Points on a hilly landscape, in no order, each with its height.
From any point a ball takes the steepest step (drop divided by distance) to one of its 2 nearest points. It stops when none of these is lower. Distance is the straight distance between rows; heights are no part of it.
j_351: [ 25   0 -15  14  28  15  -4  13  28  19  -6  -1 -10   1  -1  -3  18  -9
  21  10  16 -10  -1  13  -9 -22   8 -10 -15  13   9   0  13   5   1   1
 -11  -3  -4]  h=2.51
j_304: [  5  22  -7 -24 -10 -10   2   0  -4  21 -19  16  -3 -26 -13 -28  -5  22
 -28   3   4  -2   8 -27  10   7   3  16  12  -8  -3 -13 -13  -4   1  12
   4 -19 -12]  h=7.29
j_750: [  7 -20 -16   7  21  17 -17  13   0  -9 -19  -1  12  17  15  -5   3   4
  27   5  24 -12   2 -10   7 -18 -15 -15  -1  15   3   2   1  11   2   7
 -12 -11 -11]  h=4.71
j_615: [ -1   6 -18   6   1  14   1 -15   9 -22  23 -13 -20  -2  16 -14 -20  -9
  17  19  20 -22 -13   6  11 -11   9 -39 -12   0   1  -1  22  14 -12  -2
   5   3  24]  h=6.31
j_332: [ 10   4   6  12   8  22 -13   0  25  38   5  21 -13  10  -7  -4  19   8
 -13   6   1  11   0 -15  -9 -18 -13  33   6  -3   7 -16 -11 -25  -2   4
  -8 -15 -16]  h=2.45
j_787: [ 15 -12   6  16  35  15 -17   8   4   9 -27  11  18  27  27  10 -27   9
  13  -7   3  -3 -18 -13  -4  -8 -19  -3   3  30  10 -12  14  22  25  10
 -28   1 -24]  h=4.61
j_990: [ -9  13   6  -1  10  -3 -29   2   1 -11 -10  20   1   5  19 -29   2  12
 -13  26  16  -7  14 -28  20 -19 -10  -8  34  -3  -1 -16 -24  10 -27  17
  -1 -28   4]  h=4.04
j_854: [ -4   8   4  -4   7 -18  -4   4   0 -10  11 -13   1 -10 -30   8  21 -19
  -5  -4   1  17  19  32  -6  13  15 -15  14 -11   6  14 -10   5 -12   1
   5   6  23]  h=5.04
j_197: [ -6  -8   9   3   1  -7   9  13   6  11  31  -1  -1   4   6  16  28  -1
   1  -3 -12   6 -12  -1 -22   4   1  27 -16  -4   0   4   3 -15 -13 -15
  12  23   2]  h=2.63
j_146: [ -9   3  -8  -5 -32  -4  29 -21   3  -5  42  -5 -17 -16  14  -1  -6  -7
   1   4 -11 -11 -19   4  -4  10  27   0 -24 -17 -13   3  12 -13 -10 -18
  25  18  25]  h=1.39
j_173: [-18   7   0   1  -5  -8 -12  -6   1 -24  10   6  -8  -8  17 -26   5   4
  -3  25   6 -15   5 -16  17 -18   1 -13  18 -12  -5 -13 -16   5 -28   4
   7 -24  20]  h=4.41
j_586: [-15   4   1 -19 -37   9  -5   6 -28   7 -30  14   9  10 -15  21 -35  14
 -41  -6  -5   5  -1   1  19  19 -28   9   0   2  -1   4  -8   4   7   9
  -1  -4 -19]  h=1.73
j_847: [-18   4  -2   9  -8   4   7 -19   5 -35  14 -11 -18  -8 -12  11 -16 -17
   2  13   5  -1  -7  33  12  15   1 -33  -2 -16   8   2   9  16 -14   7
  11   2  19]  h=4.60
j_434: [-22   3  32   5   2 -24 -11  -3 -26 -23   8  -4  19  16  15  -8  11   5
  -1  -1 -21  22  20 -15   7   4  -3 -10  33  -1  -3  -2 -11   7 -16   0
   3   9  12]  h=5.87
j_122: [  0   8  -9 -16 -25   5  23 -29   3  22  28  -1 -19 -17   1  -4 -15  -2
  -6  -3  -1   2  -5 -14  -6  13  30  17 -21 -12 -18   2  11 -27   9 -15
  23   4  11]  h=0.93
j_190: [ 10  17  -5 -22  26   6 -19  10   5  19  -2  -1   1   1  -6 -13 -22  16
  -9  -8  15   5   5 -17  13  12  -8 -20   8  21   6   9  23  19  -5  12
  -2  10   4]  h=2.05
j_158: [-12  18  16  -4 -19   7  -9  -6 -16   4 -24  23  11   8  -2  12 -43  13
 -41  -6 -16  10   1  -3  17  12 -21   0  15  11  -2 -13  -1  12  -1  13
  -6   0 -13]  h=2.21
j_846: [  5  -6   0  -1  31   5 -15  17   8   1  16 -11   0  16   7  -1  13  -2
  21  -2  15   4   0   1  -3  -6  -7 -20  -3  16   8  10  15  11 -17   0
   0  21   7]  h=3.55
j_505: [  3   5   8  13  23   5 -11  -5  -2  -6 -25   4  16  13   9   8 -37   1
   5  -2  -9   2 -10   9   9   2 -10 -25  15  25  13  -9  16  27  13  15
 -21   6  -9]  h=4.96
j_808: [-14 -31  -5  -2 -10  -8  -9  17 -23 -35   5 -13  22  14  24   1  30   7
  20   5   8 -22  -3 -14   1 -17  -7   5   1  -7  -2  12 -22  -6 -13 -14
   3   2  -6]  h=4.03
j_566: [ -3 -16 -10  22 -15  18  16 -11  24 -10  22  -1 -22  -4   4  26   5 -24
  18   6  12 -21 -21  29 -22 -18   5   9 -36 -10  -5  -2   8 -10  -4 -18
   9   1  12]  h=4.51
j_20: [ 18  -5   1  17  -8  15 -10 -12  -1 -12 -45   7  19   8 -28  -4  -4  -9
   5 -11  10   3  11  17   4 -24   2  -8  12  10   8 -12 -16  -3  21   4
 -27 -30 -13]  h=2.46
j_939: [ -5 -24  -7  -7 -24  -7  18   7 -13   7   6  -4   4 -10  12   6  27   2
   1   2  -5 -17  -6 -16 -14   0   8  46 -17 -29 -14   0 -25 -34  17 -14
  14  -8 -16]  h=5.67
j_65: [  0  15  -5  17   6   6   8 -22  17 -13   4 -12 -10 -12 -19  11 -15 -26
  14   1   5   2  -7  42  -2   2  15 -24 -10   0  11  -4  22   9   6   4
  -2   5  17]  h=4.37
j_926: [-15   9  22  -2  -7 -28  -5   7 -24  -7   1  -3  16   2  -4  -8  30   6
 -16  11 -14  21  24 -10   1   8   1  14  31 -15  -5   4 -30  -1  -6   3
   7  -1   1]  h=6.23
j_75: [  0 -15  -1  16   5 -19  33  11   3 -32   7 -14  -5  -3  10  27   2 -16
  24  -5 -24  -4 -19  31 -15  15  -1  -8 -23  -3   0   6  18  14   4  -9
   6  24  -3]  h=2.77
j_196: [ -4  14  16  16   8 -20  16   5  12  -1 -10  18 -12 -14  -2  15 -10   5
 -24  13 -35   5  -8  27   7  19 -10  -4   9   1   7 -15   6  25  -2  15
   1   8  -4]  h=6.42
j_670: [ 16  18   2  -6  17   8   5   3  10  38  -3  -4  -3   0 -20   8 -17   7
 -10 -20 -10  20  -7  -2 -10  20   3   5 -12  19   2   8  34   4  18   1
  -5  21  -4]  h=3.16
j_78: [ -6   0  18  18  27  -3 -27  11  -3  -7  -4  16   9  20  27 -18  14  10
   0  18  -3   1  10 -12   8 -23 -13  -4  36   2   4 -18 -25  12 -23  11
 -11 -13  -1]  h=3.44
j_963: [  0 -13   2   0   3  -7  -5  10   3  -8  40 -19   6  -2   2   4  32 -21
  14 -13   6  -9 -12  17 -14 -13  18 -10 -12   2  11  26   0  -8 -24 -21
   1  34  29]  h=5.02
j_33: [  3  23  12  15  -8  16 -23   8  12   4 -24  20  10   5 -25  15 -17  -4
 -31  11   1   5   2  33  11 -16 -17  -9  14  13  16  -9 -12  20  -6  19
 -14 -15  -8]  h=6.01
j_565: [  4  26   0 -10  23  -3 -12  -9  11  22  15  10 -16  -5  16 -28 -17  13
  -5   7   9   7   3 -32  10  -1   5 -11   7  12  -1  -5  17   9 -20   8
   8   7  15]  h=2.58
j_789: [ -7 -12  -1   0  -5  -1  11 -17 -13 -19   4  -7   9   3  17 -15  -6   3
  20  -4  -4   1   4 -18   7  -7   8  -7   3  -3 -13  -3   3 -11  -2  -8
   4  -5   9]  h=2.55
j_975: [  7 -20   5 -24  -6  16 -20  -8  -8  23  -7   0  -2  25  -4  -8  19  13
   6 -18  24  11  14 -42  -6 -10  -3  30   1  -7  -3   4 -18 -47  23  -8
 -15 -10 -31]  h=5.46
j_952: [ 32   0   2   5   0  17   9 -16  19  24  20  -5 -23   5   3  -8  16 -13
  21 -12  10   5   2  -6 -22 -27  32  -1 -20   6  -6  11  10 -35   6 -22
  -8   8   1]  h=2.44
j_480: [  7 -16 -10  -2  -9  11  16 -19 -19 -18   5 -17   6  16  32 -15 -23   1
  36 -13   0  -2  -3 -27  -3  -9  14 -13 -11   4 -21   6  18  -8  11 -20
   1   5   1]  h=2.99
j_366: [-10   1  14   2  26 -12  -7   7   2  -8  32   2  -5   9  42 -13  -5   6
   5  12 -13  -9 -11 -17  11  -1  -6 -19  11   8   3  -8   9  17 -35  -3
   4  22  15]  h=3.22
j_413: [ -8   2 -32 -33 -18   1   4   4   7  27   8  10 -22 -22   2 -11   0  17
 -20  18  26 -20  -1 -29   6  14   3  25 -17 -15 -11   3  -8 -14  -4   6
  23 -12  -4]  h=7.97
j_725: [ 15  15 -11 -19  -2  -3  12 -17 -10  -2 -13 -15  11 -17 -24  -9 -32  -4
   4 -18  -3   6  11  12   9  13  18 -29   1  10   2   9  20  11  22   3
 -10   3   7]  h=3.87
j_557: [ -1  -9 -20  -4   9  15 -17  19   6   2 -22   6   6   5   1   4  -7   9
  -1  12  21 -14   2  -1  16  -6 -20  -8  -2   6   6   6  -3  14   1  14
  -4 -15 -12]  h=5.20
j_433: [-11   3   3 -33  -7 -28  13  17 -34   8  -8 -11   4  -8 -18   3   3  19
 -29 -13 -16  21  12 -14   6  46  -3  17  12  -8  -8  15  -5   3   9   3
  11  15  -4]  h=6.73
j_336: [-20 -18   7   0  -6 -18   5  22 -22 -29  17  -4   9   1  39  -3  18  13
   5  16 -15 -16  -7 -17  10  -3 -15   2  10  -9  -3   1 -14   4 -22  -4
  11   7  -3]  h=3.52
j_193: [ -9  17   8  14   1   6 -11  -4   9  -9 -12   6   1  -2 -27  19 -11 -11
 -16   8   5  11   6  39   8   3 -12 -20  13   3  13   3  -4  16  -5  18
  -4  -1   8]  h=5.75
j_134: [  7  -1   6   3   3  10  -5 -16  10   9  19   0  -3   9  -1 -10  17 -10
  14  -7   9   9   9  -5 -10 -20  16   2  -5   0  -1   0   2 -26  -7 -13
  -2   2  11]  h=1.81
j_484: [ -4  -6  -2 -31  -1 -22   5  21 -29  17  -3 -18   8  -3 -14   1  23  10
 -19 -11  -2   8  18 -21  -7  35   2  32   3 -16 -12  19 -18 -16  16  -6
  15  11  -8]  h=6.44
j_707: [ -5  15  16  13 -20  15   2  -5  -1  10 -26  25  11   7 -12  21 -36   3
 -31  -3 -22   6  -6  14   4   3 -14  11   3  12   5 -22   2   5  16   9
 -11  -8 -22]  h=2.59
j_748: [ -2   3   2   6 -12  -9  25   2   6  10 -13   9  -4 -14 -30  27  -2  -4
 -20  -4 -21  14  -4  34  -5  26   0  18 -12 -11  -4   0  -2   1  11   4
   8   5  -6]  h=2.09
j_272: [ 19  30  -5   2  20 -15   7  16  22  20 -17  15 -12 -29  -4 -23   0   9
 -15  15  -9 -13  -2   7   9   2   4  -8  11   4  11 -18   1  25  -5  18
  -7 -13  -3]  h=1.50
j_373: [ 20  14  -7  19  30   1   8  14  32  21 -10   7 -13 -12  -8   0   4  -6
   3  19  -6 -14 -11  25  -5  -8   0 -10  -8  13  12 -13  15  21   7  16
 -13  -4  -4]  h=1.99
j_842: [-15  19   8 -18 -17 -39   5   4 -25 -17  -5   3   1 -24  -1 -19  17  12
 -23  20  -7   5  23 -13  13  15   7   4  28 -22  -8  -1 -30   8  -6   8
  13  -8   4]  h=6.57
j_326: [-15 -12   8   2 -15  -1 -14 -14  -2 -17  35 -14  11   9  -4  11  22 -22
   7  -9  10  -1  -2  14  -9  -6  16   2  -5 -12   2  18 -14 -21 -15 -19
  11  10  26]  h=5.38
j_432: [ 11   9 -10   0   1 -12  17  10   4 -17   6  -4 -13 -36   8 -39  22  -2
   4  27   0 -36   1   1  10 -24  20  -8   3 -12  -7 -17  -7   8 -15   1
   1 -27  18]  h=6.78
j_535: [  7   1  18  -4  19 -16 -22  22  -2   5  15  -9  12   7 -24  -1  56 -14
  -3  -3   1  18  19  11 -16  -1   3  11  18  -6   9  13 -23  -6 -11  -8
  -1  10  11]  h=4.30
j_305: [ -1 -15   0  11   5 -18  26  19   5 -13 -13  -6  -6  -6 -12  35   6 -12
   7  -9 -22   3  -8  38 -16  22 -11   9 -18  -6   1   9   5  14   9  -1
   5  15 -10]  h=2.52
j_631: [  1   8  -2  -3 -16  -3  25 -11   7  24   4   7  -8 -20 -20   4   6   0
 -17  -1 -15   8   3   9  -8  16  12  31  -7 -20 -11  -9  -6 -16  11   0
  13  -3  -2]  h=1.62
j_583: [-11   0 -14  -9 -13  14 -11 -19   1 -18  40 -17 -13   7  11  -5  -9 -12
  19   2  29 -12  -2   3   8  -4  14 -35  -3  -7   0  17  12   0 -24  -9
  13   8  32]  h=6.05
j_8: [ 23  11   0   6  25  22 -30 -13  24  19  -4   5  -2   9 -15 -22   9  -7
  14  -3  26  15  15  -1   3 -26   7 -19  14  19  15  -2   7  -5  -2   1
 -21  -6   7]  h=0.57
j_376: [  6 -21   3  31  19  -3  16  10   5 -18 -16   5   5  14  32  10   3  -6
  33  -5 -18 -14 -16   4 -20 -18 -12  10 -13   9  -5 -13   8  12  10  -6
 -14   2 -19]  h=3.24
j_588: [ 12  25   8   3  11 -21  18   2   9   4 -17  10  -7 -28 -10   9 -24   3
 -27  11 -32  -6 -17  34  12  27   0 -22   4  15  20  -9  23  36  14  20
  -9   9  -8]  h=6.27
j_209: [  4   2   1 -11   7   7 -12 -18   0   3   8 -10   6   7 -18  -7   2 -10
  13 -15  13  21  18  -2  -2  -2  13 -11   5   7  -1  12   7 -12   3  -7
  -4   5  14]  h=1.09
j_316: [-11   2   1  29 -16  26   8 -17  17   3 -14  21  -2   3  -2  26 -33  -4
  -9  10  -8  -2 -18  11   1  -5 -12  13 -16  -1   2 -20   8  -2  13   8
  -2 -14 -12]  h=3.10
j_13: [ -8  -8   6  18  29  -6  -8   0  -1 -34  -5  -6   1  15  20   7 -20  -5
  23   6  -5  -4  -9  18  12   4 -12 -39  12  16  14  -6  15  33  -3  10
 -10  13   3]  h=5.26
j_903: [-12 -19  -9  26 -13  23   5 -12  11 -29   6  -4  -9   4   4  18   0 -14
  18  10  15 -20 -17  23  -5 -16  -5  -4 -19 -10  -6  -9   3  -4  -4  -7
   5 -14  10]  h=4.84
j_372: [ 18  17   6   9  16  15 -22  -8  25  22   1  17  -6   5 -13 -22  15   3
  -5   8  11  12  12  -7   3 -23   2   5  19   4  13 -18 -10 -11  -8   8
 -14 -21   1]  h=1.55
j_607: [ -9  -1   2   6 -31   4   8 -15   8   6  48  -6  -7 -16  13  -2  18 -13
  -5  -1  -1 -22 -22   1  -9 -18  24  15 -19 -14  -3   6  -7 -29 -17 -25
  13   8  26]  h=1.84
j_470: [ -4  -3   0 -12  -5  -3  -1  -2 -23   4 -12  -6  15   1  -5 -14   2  11
   0 -10  -2  13  18 -24   6   4   4   9  11  -5 -10   2 -11 -11  11   4
   1 -11  -7]  h=1.79
j_453: [ 24  33 -15 -20  12 -18  11   6  16  28  -8   5 -13 -38 -17 -30  -5  10
 -16   2   0  -5   8  -1   4  11  14  -7   2   5  10  -1  12  18  -3  14
  -1  -3   3]  h=1.07
j_30: [-14  21  13  -3   3  -7 -10  -4   4  -2   2   3  -5  -4 -29  12  -8  -1
 -25  -3  -3  24  12  22  10  22  -5 -13  16  -2   5  10  -1  12 -15  14
   6   9  16]  h=5.42
j_600: [ -1 -15  13  10  20  -8   1  22   2  -1  15  -1   8  17  29  11  16   4
  18  -6 -14   0 -10  -5 -13  -3 -13   8  -7   8   3   2   8   5 -13  -8
   3  25   0]  h=3.06
j_680: [ 21  -2  -9   5 -11  10  19 -18   9   0  28 -16 -16  -8   6  -4   5 -21
  21  -8   6 -14  -8  13 -21 -21  40 -14 -26   0  -7  14  13 -18  -1 -28
   1   8  21]  h=2.90
j_239: [  6  11  -3  10   7  23 -25  13  17  13 -23  18   6   5  -8  15 -21   9
 -18  12  14 -10  -7  16  10  -9 -22  -9   3  20  19 -14   2  20   0  20
 -19 -12 -17]  h=5.66
j_472: [-20  -7  -1  25 -27  29  14 -29  19   4  10  14 -16   6   7  26 -23  -5
   1   3  -3  -2 -19   0  -7  -4  -7  25 -25 -10 -12 -21  10 -22   7  -5
  13  -8   1]  h=3.65
j_462: [ 18 -18  -2  25  18  -2   6  12   0 -13 -45   3  14   8  13   2   0  -1
  27  -8 -11  -7  -5   9 -14 -14 -13   1   1  16   1 -12  -1  17  27   4
 -23 -17 -25]  h=3.64
j_67: [-16 -14  -4  -7 -11 -15  17  16 -16 -17  -7   3 -11  -7  14  15 -14  18
 -15  14 -19   3  -6  -3  20  29 -31  -5   4  -6  -1   7  -5  18  -3  11
  17   5 -14]  h=2.76
j_902: [  7 -15 -10  -9   9   5   2  10  -8  -1 -23 -13   9  13 -13  21 -19  -1
  16 -28   8   9  -7   1 -15  15 -16   0 -20  17  -2  20  20   8  25  -3
  -6  17 -18]  h=2.22
j_59: [-15  -4   5   4  -4  -5  -5  11  -8 -11  10   7   2  -2  27 -15  15  13
  -1  21  -3 -18  -2 -19   8 -13  -4  13   9 -12  -6 -11 -18  -5 -20   1
   9 -11   0]  h=3.96
j_493: [ -3  -5   3  22  -5  -6  23 -22  -7 -35 -20  -7   7   3   2  15 -31 -13
  25 -19 -21   9  -9  15  -8   3   3 -14  -8   4  -6  -8  20  10  27  -2
  -9   5  -3]  h=3.76
j_685: [ -3   5  22  20   4   5 -23  -8  -8 -13 -26   7  22  28 -12  11 -11  -6
  -7 -13  -4  34  16  18   5  -8 -14 -13  28  14   5  -4  -9  11   3   8
 -18   0  -1]  h=2.08
j_500: [-24   4   2  -3 -25   2 -16 -30   1 -24  46  -9  -5   2   2  -6   3 -20
   3   0  17  -8  -3   4   4  -4  16 -19   5 -13   0   5  -8 -11 -32 -13
  16   0  42]  h=5.76
j_429: [ -7  14   2  11 -12   5  -2  -8  26  17  34  20 -22 -17  18 -21  15   2
 -14  28   1 -23 -14 -15  -4 -21   9  22  -8 -13  -5 -24  -7 -13 -33  -6
  15 -12  16]  h=2.97
j_444: [-12   1   4   9 -31  14   0 -19  16  14  40   8 -14  -8  15  -8  20  -3
  -8  14   9 -20 -17 -18  -4 -23  12  28 -13 -17 -10 -15 -13 -36 -15 -18
  15 -15  13]  h=2.43
j_995: [ 21 -13 -16  -4 -18  16  22 -24 -11  -1  16 -19 -11   3  19  -9 -12  -9
  26  -9  11 -14  -4 -19 -16 -18  34 -12 -25   5 -21  19  16 -24  13 -27
   3   7   7]  h=3.28
j_141: [ 23  20  -5 -17   2   1  12  -1  -5  26 -21  -4  13 -14 -22  -3 -28   7
 -10 -19 -15   4  -1   5  -1  17   4  -6  -7  21   5   4  30  12  27   4
 -14   7  -9]  h=3.50
j_403: [ -5  23  10   0  17 -11  -4  -7  13   6  37  10 -19  -7  31 -28  -4   3
  -3  12  -4  -5  -8 -22   7  -8  11 -13   7   2   0 -10  15   6 -37  -3
  12  13  26]  h=2.94
j_905: [-10  -4  -2   7 -13 -10  33 -11  -1 -24  30  -9 -15 -14  20  -1 -12  -5
  11   7 -19  -9 -16   8   4   6  13 -12 -12 -10  -7  -4  20   4  -8 -12
  15  16  16]  h=1.67
j_622: [-22  -2  -6 -17 -33 -12   2  11 -23  -9 -20   9  -4  -6  -5  12 -17  17
 -33  10  -9   4   5   0  19  24 -23   3   6 -10 -10   8 -21   8   0  12
  12  -7 -13]  h=2.29
j_523: [ 11  14 -21 -37  -4  -2  -7  -3   1  37   1   4  -9 -21 -16 -23   3  11
 -19   0  23  -3  13 -30   2   9  12  18  -3 -10  -7  10 -10 -19   9   3
  10 -14  -5]  h=7.64
j_568: [ 12  -3  10   4  19   1 -13  28  10  31   9   8   1  13   2  -3  49  11
  -7   9   2   7   4 -16 -15 -11 -16  38  14  -8   8  -8 -19 -18  -6   0
   0  -6 -17]  h=3.23
j_906: [ -1  -7   9 -12  15 -24  -6  26  -4  -8  23 -18  11   1 -12   9  45 -13
   8  -8  -3   6   6  18 -13   6   9  -1   3  -4   9  23 -10   2 -19  -8
   5  22  16]  h=4.68
j_822: [  7   0  -8 -11 -13  14 -21   0  -9  -4 -37   3  25   7 -29   4 -15  -1
 -12  -9  14   2  13  16  13  -9  -5 -15  11  13   6   5 -10   6  11  10
 -16 -20 -13]  h=1.61
j_924: [ 13 -28  -4 -16  -6  11 -18  -2   1   3  -5  -8   2  16  -7  -3  35  -8
  19 -13  26  -3  13 -16 -14 -19   9  20  -7  -8  -1  11 -30 -43  17 -14
 -10 -14 -15]  h=6.10
j_720: [ 15 -13  -8 -23   6   5  -6  21 -21  12 -41  -8  24  13 -21  13 -13   9
  -5 -34   5   3   3  -5  -6  14 -17   4  -1  23   2  16   9   8  24   2
 -18   3 -25]  h=1.60
j_849: [-12 -12  -4  19 -21  25   5 -19  26  14  23   9 -20   2   0  27   4 -16
   2   8   7  -7 -15  13 -16 -13  -1  26 -32 -14  -7  -8   0 -26  -5 -12
  13  -7   7]  h=4.13
j_184: [ 11 -13   8  29  20 -22  31  13   6 -24  -2  -8   3  -1  23   8   8 -17
  35 -10 -31 -14 -22  22 -23  -5   1  -5 -16   9  -4  -5  19  20   4 -13
  -8  19  -3]  h=2.98
j_538: [ 12 -14 -17  -9   3   6  25  -2 -13   9 -20  -9   2  11  11   7 -27   3
  21 -28  -3   5  -6 -22 -16  10  -4   6 -25  13 -15  16  26  -2  32 -11
  -5  15 -21]  h=2.69
j_364: [  4  -5   2   0   5  -5  17  19   7  30  11   5  -8  -2  -4   7  25   7
 -10  -4 -15   6  -3  -6 -19  11  -1  42 -10 -12  -6  -7  -2 -13   4  -3
  13   8 -11]  h=2.18
j_167: [-11  -4 -11 -13  -6  -8   6  -5  -9 -34   7 -19  -4  -8 -11   3 -12  -8
   9   1   4   9   8  21  17  25  -1 -35   6  -9   5  18   6  17  -5   6
  11   6  17]  h=4.28
j_449: [ 15 -14  -2  17  23  14 -16   5   4  -7 -32   2  15  24   1   5  -7  -2
  27 -19  16   6  -2   2 -10 -16 -12  -7  -5  25   6   0   9  10  21   0
 -23  -1 -19]  h=4.14
j_119: [  6  10 -14   9   5  11   8  -8  17 -14  11   2 -25 -18  12 -23 -10  -5
   7  30  11 -31  -9   6  12 -21  12 -22  -8  -4  -4 -17   8   7 -14   2
   1 -22  23]  h=6.53
j_624: [-18 -15  -5 -19 -21 -12   9   4 -20   9  11  -6   2  -1   0  17   9   2
 -11  -6  -3   1  -2 -13  -9  29   0  35 -18 -22 -17  11 -15 -25  13  -7
  24   9  -6]  h=6.07
j_870: [ 28  -1 -11 -28   9  -8   4  26 -18  31 -33 -10  16  -9 -19 -15  12  20
 -10 -28   1   3  13 -10  -2  15  -3  13   8   9   1  12  -2   3  26   8
 -15  -8 -21]  h=1.21
j_369: [-20  -3   7 -10  11 -14 -13   6  -9 -23  19  -1  -7   8  28  -8 -11  12
   1  13  -4   3  -1 -18  22  16 -15 -27  19   2   3   4   4  23 -27   8
  12  12   9]  h=3.53
j_423: [  7 -18  -5  -9 -14  -1   8  13 -11  11  13 -12   6 -10  23 -15  40   8
  11   2   2 -24  -1 -23 -12 -21  15  32  -9 -14  -2   3 -20 -31   5 -19
   2  -3 -12]  h=5.24
j_182: [-15 -12  21  19  19  -8 -10   4 -12 -31  -2   1  12  25  21   7   1   0
  15  -5 -14  14   3   4   4   1 -14 -19  19   9   2  -8   0  15 -13   4
  -4  12   8]  h=5.54
j_334: [-21   1  -3 -29 -11 -18  -6  -3 -22 -28  17 -11  -2   0   4 -11 -13   8
  -3   5   6   9  10 -19  23  27  -7 -27  18  -9  -3  16  -1  15 -18   3
  19   7  12]  h=3.88
j_213: [ -5 -13 -20 -15 -10  28 -19  -4  10  17   6   2  -8   7   3  -6   5   6
   3   9  38  -9   4 -25   5 -13  -4  16 -15  -8  -8   4  -9 -24   2  -1
   3 -20  -8]  h=3.93
j_744: [ -4 -19  -6 -12 -14  27 -26 -10  -1  19 -10   8   2  22 -12   0   3   8
  -2 -10  29  10   7 -28   8 -12 -15  21  -4  -2  -2   5 -14 -30  12   5
  -5 -20 -20]  h=4.73
j_104: [  9   7   8  -6 -17   2  -4   7 -21  -5 -41   1  25   6 -31  22 -21  -4
 -18 -20 -13   8   6  31  -2  10 -11  -9   2  16   7   5   2  16  18   5
 -21  -1 -16]  h=0.80
j_681: [-14 -29  -4  -8 -17   1 -20  14 -17  -7  15 -11  18   4  19  -4  45   4
   7  11  19 -29   0 -25  -7 -23   1  30  -6 -16   0  11 -33 -28  -6 -19
   3  -3 -10]  h=4.67
j_74: [  5  33   2   3   8   0  -2  -3  17   7  -8   6  -6 -16 -31  16 -24  -6
 -21   5  -1   1  -7  39   9  15  -3 -25  -3  15  25  -4  20  26   0  17
  -5   7   0]  h=6.06
j_54: [  7   7 -14 -16  -5   1  11 -23  -2   5  23 -13  -8 -10  -6 -10 -16  -7
  12  -9   7   8   7  -4  -1  12  26 -13 -11  -3 -10  15  16  -9   4 -10
  10  10  20]  h=0.32
j_218: [-17 -25   1  -2 -11 -16  18  15 -21 -35   7  -7  -4   5  27  16  -2   8
  10   5 -20  -5 -10  -2  10  18 -18  -4  -6  -8  -2   7   0  12  -7  -4
  16  13 -10]  h=3.13
j_66: [ -9   0  16  -2  -2   7  -7  -5 -13  22 -15  14  13  17  -2   0 -10  17
 -19 -13  -7  24   3 -30   2   9 -16  25  15   3  -2  -8  -3 -12  10   5
  -6  -1 -13]  h=0.88
j_298: [-10  -7   5  11 -11  -2  31 -19 -12  -6 -17   5   5   3  12  16 -43   5
   5 -14 -33  10 -12  -6   0  20  -8   8  -7   1 -13 -12  22   3  23   2
   3  12 -10]  h=3.43
j_714: [  4  -2   2   5   9  14  -2   3   9  18 -17   2   5  13 -21  26 -15  -6
  -1 -24   0  17 -10   8 -15   8 -13  10 -15  16   7   3  20   3  18   3
 -10  12 -15]  h=2.71
j_621: [  7   3  27  10  11 -14 -15  15  -2  13  17  -1  13  11  -8 -11  60  -2
  -5   5 -10  14  13  -8 -20 -12   1  30  25 -10  13  -4 -28 -18 -11 -11
  -7   2  -5]  h=3.82
j_609: [ 17  -4 -26 -11  10  19  -8  12  23  29  12   0 -19  -5  -2  -4  21  -2
   8  13  29 -13   4  -3  -4 -12   8   6 -21   2   2   9  -3 -10  -7  -2
   2  -9   1]  h=3.14
j_238: [  1  -1  18  16  20  -1 -24   8 -10  -8 -26   8  23  28   9 -10   7   9
   2  -3  -2  20  21  -3  10 -15 -12 -13  43  12   3  -8 -19  15  -5  11
 -20  -9  -2]  h=2.80
j_355: [-21   1   8   7  -4   1 -10   7   4   2   5  17  -5   6   6   6   3  12
 -14  18  -1   5   1 -12   8   0 -16  11   8  -9  -3  -9 -15   0 -16  10
  13  -8  -2]  h=4.45
j_983: [ -7 -16  -6  -1  -7   3  23   0  -7  12   0   1  -1  12  17  17 -20   7
  12 -16 -16   5 -15 -23  -8  17 -11  19 -24   3 -14   1  21  -7  19  -9
   7  19 -13]  h=3.08
j_527: [-21   6   5  21  -4   3   0   2  17  -6  -5  28 -25  -8  15   8 -13  10
 -28  37  -8 -12 -11   5  18   0 -21   6   8 -10  -5 -25 -15  13 -17  17
  12 -22  -1]  h=4.93
j_702: [-13  21   1 -22 -26 -21  -3 -17 -18  -5 -11   5   3 -24  -9 -31   1  10
 -27  15  10   2  23 -30  16   6  14  10  24 -24 -11  -5 -30 -10  -2   5
  10 -28   3]  h=6.90
j_469: [ -4  14  22  16  -7   3  -6 -15  -9 -14 -29   2  20  15 -32  31 -30 -14
 -11 -24  -8  29   2  36  -7   8 -14 -13  12  18   8   1  11  14  14   8
 -16  13  -6]  h=1.38
j_94: [ 17  20  -1   0  34  11 -27  -2  16  16  -6  -5   4   8 -12 -11 -17   0
   5  -7  20  12   6   2   6  -9   1 -29   8  29  17   4  24  17   0  11
 -18   8   5]  h=1.47
j_531: [ 18   0 -16   2   3  -4  12   4   8 -13 -12  -8  -4 -29 -18 -23  18 -12
  11  13   2 -20  12  19   7 -17  24  -9   2 -12  -5  -5 -12   2   7   2
  -6 -33  11]  h=7.06
j_483: [ 16 -16   5 -21  -7 -11  -4  -5 -13  -3   1 -17  14  -4 -14 -11  44 -16
   7 -14   6  -1  25  -6 -13  -6  29  23   4 -22   2  14 -38 -41  24 -17
  -7 -10  -4]  h=6.61
j_526: [  8   8  -7  11   4  -1  16 -17   0 -21 -17 -18   6  -6 -16   7 -26 -18
  21 -10  -5   7   0  28  -2   6  11 -31  -7  10   7   0  24  18  22   5
 -13   6   5]  h=4.06
j_398: [ 25   9 -15 -22  18 -22  20  26  -5  28 -20 -12   0 -28 -13 -20  13  18
  -4 -10  -9  -3   9   0   0  19   8   5   3   4   0  10   7  15  15   8
  -1  -2  -8]  h=0.40

Where does a ball stop that starts at each point below?
j_462 | j_631
j_924 | j_398
j_500 | j_8
j_588 | j_8
j_847 | j_8
j_566 | j_586
j_413 | j_398
j_903 | j_586
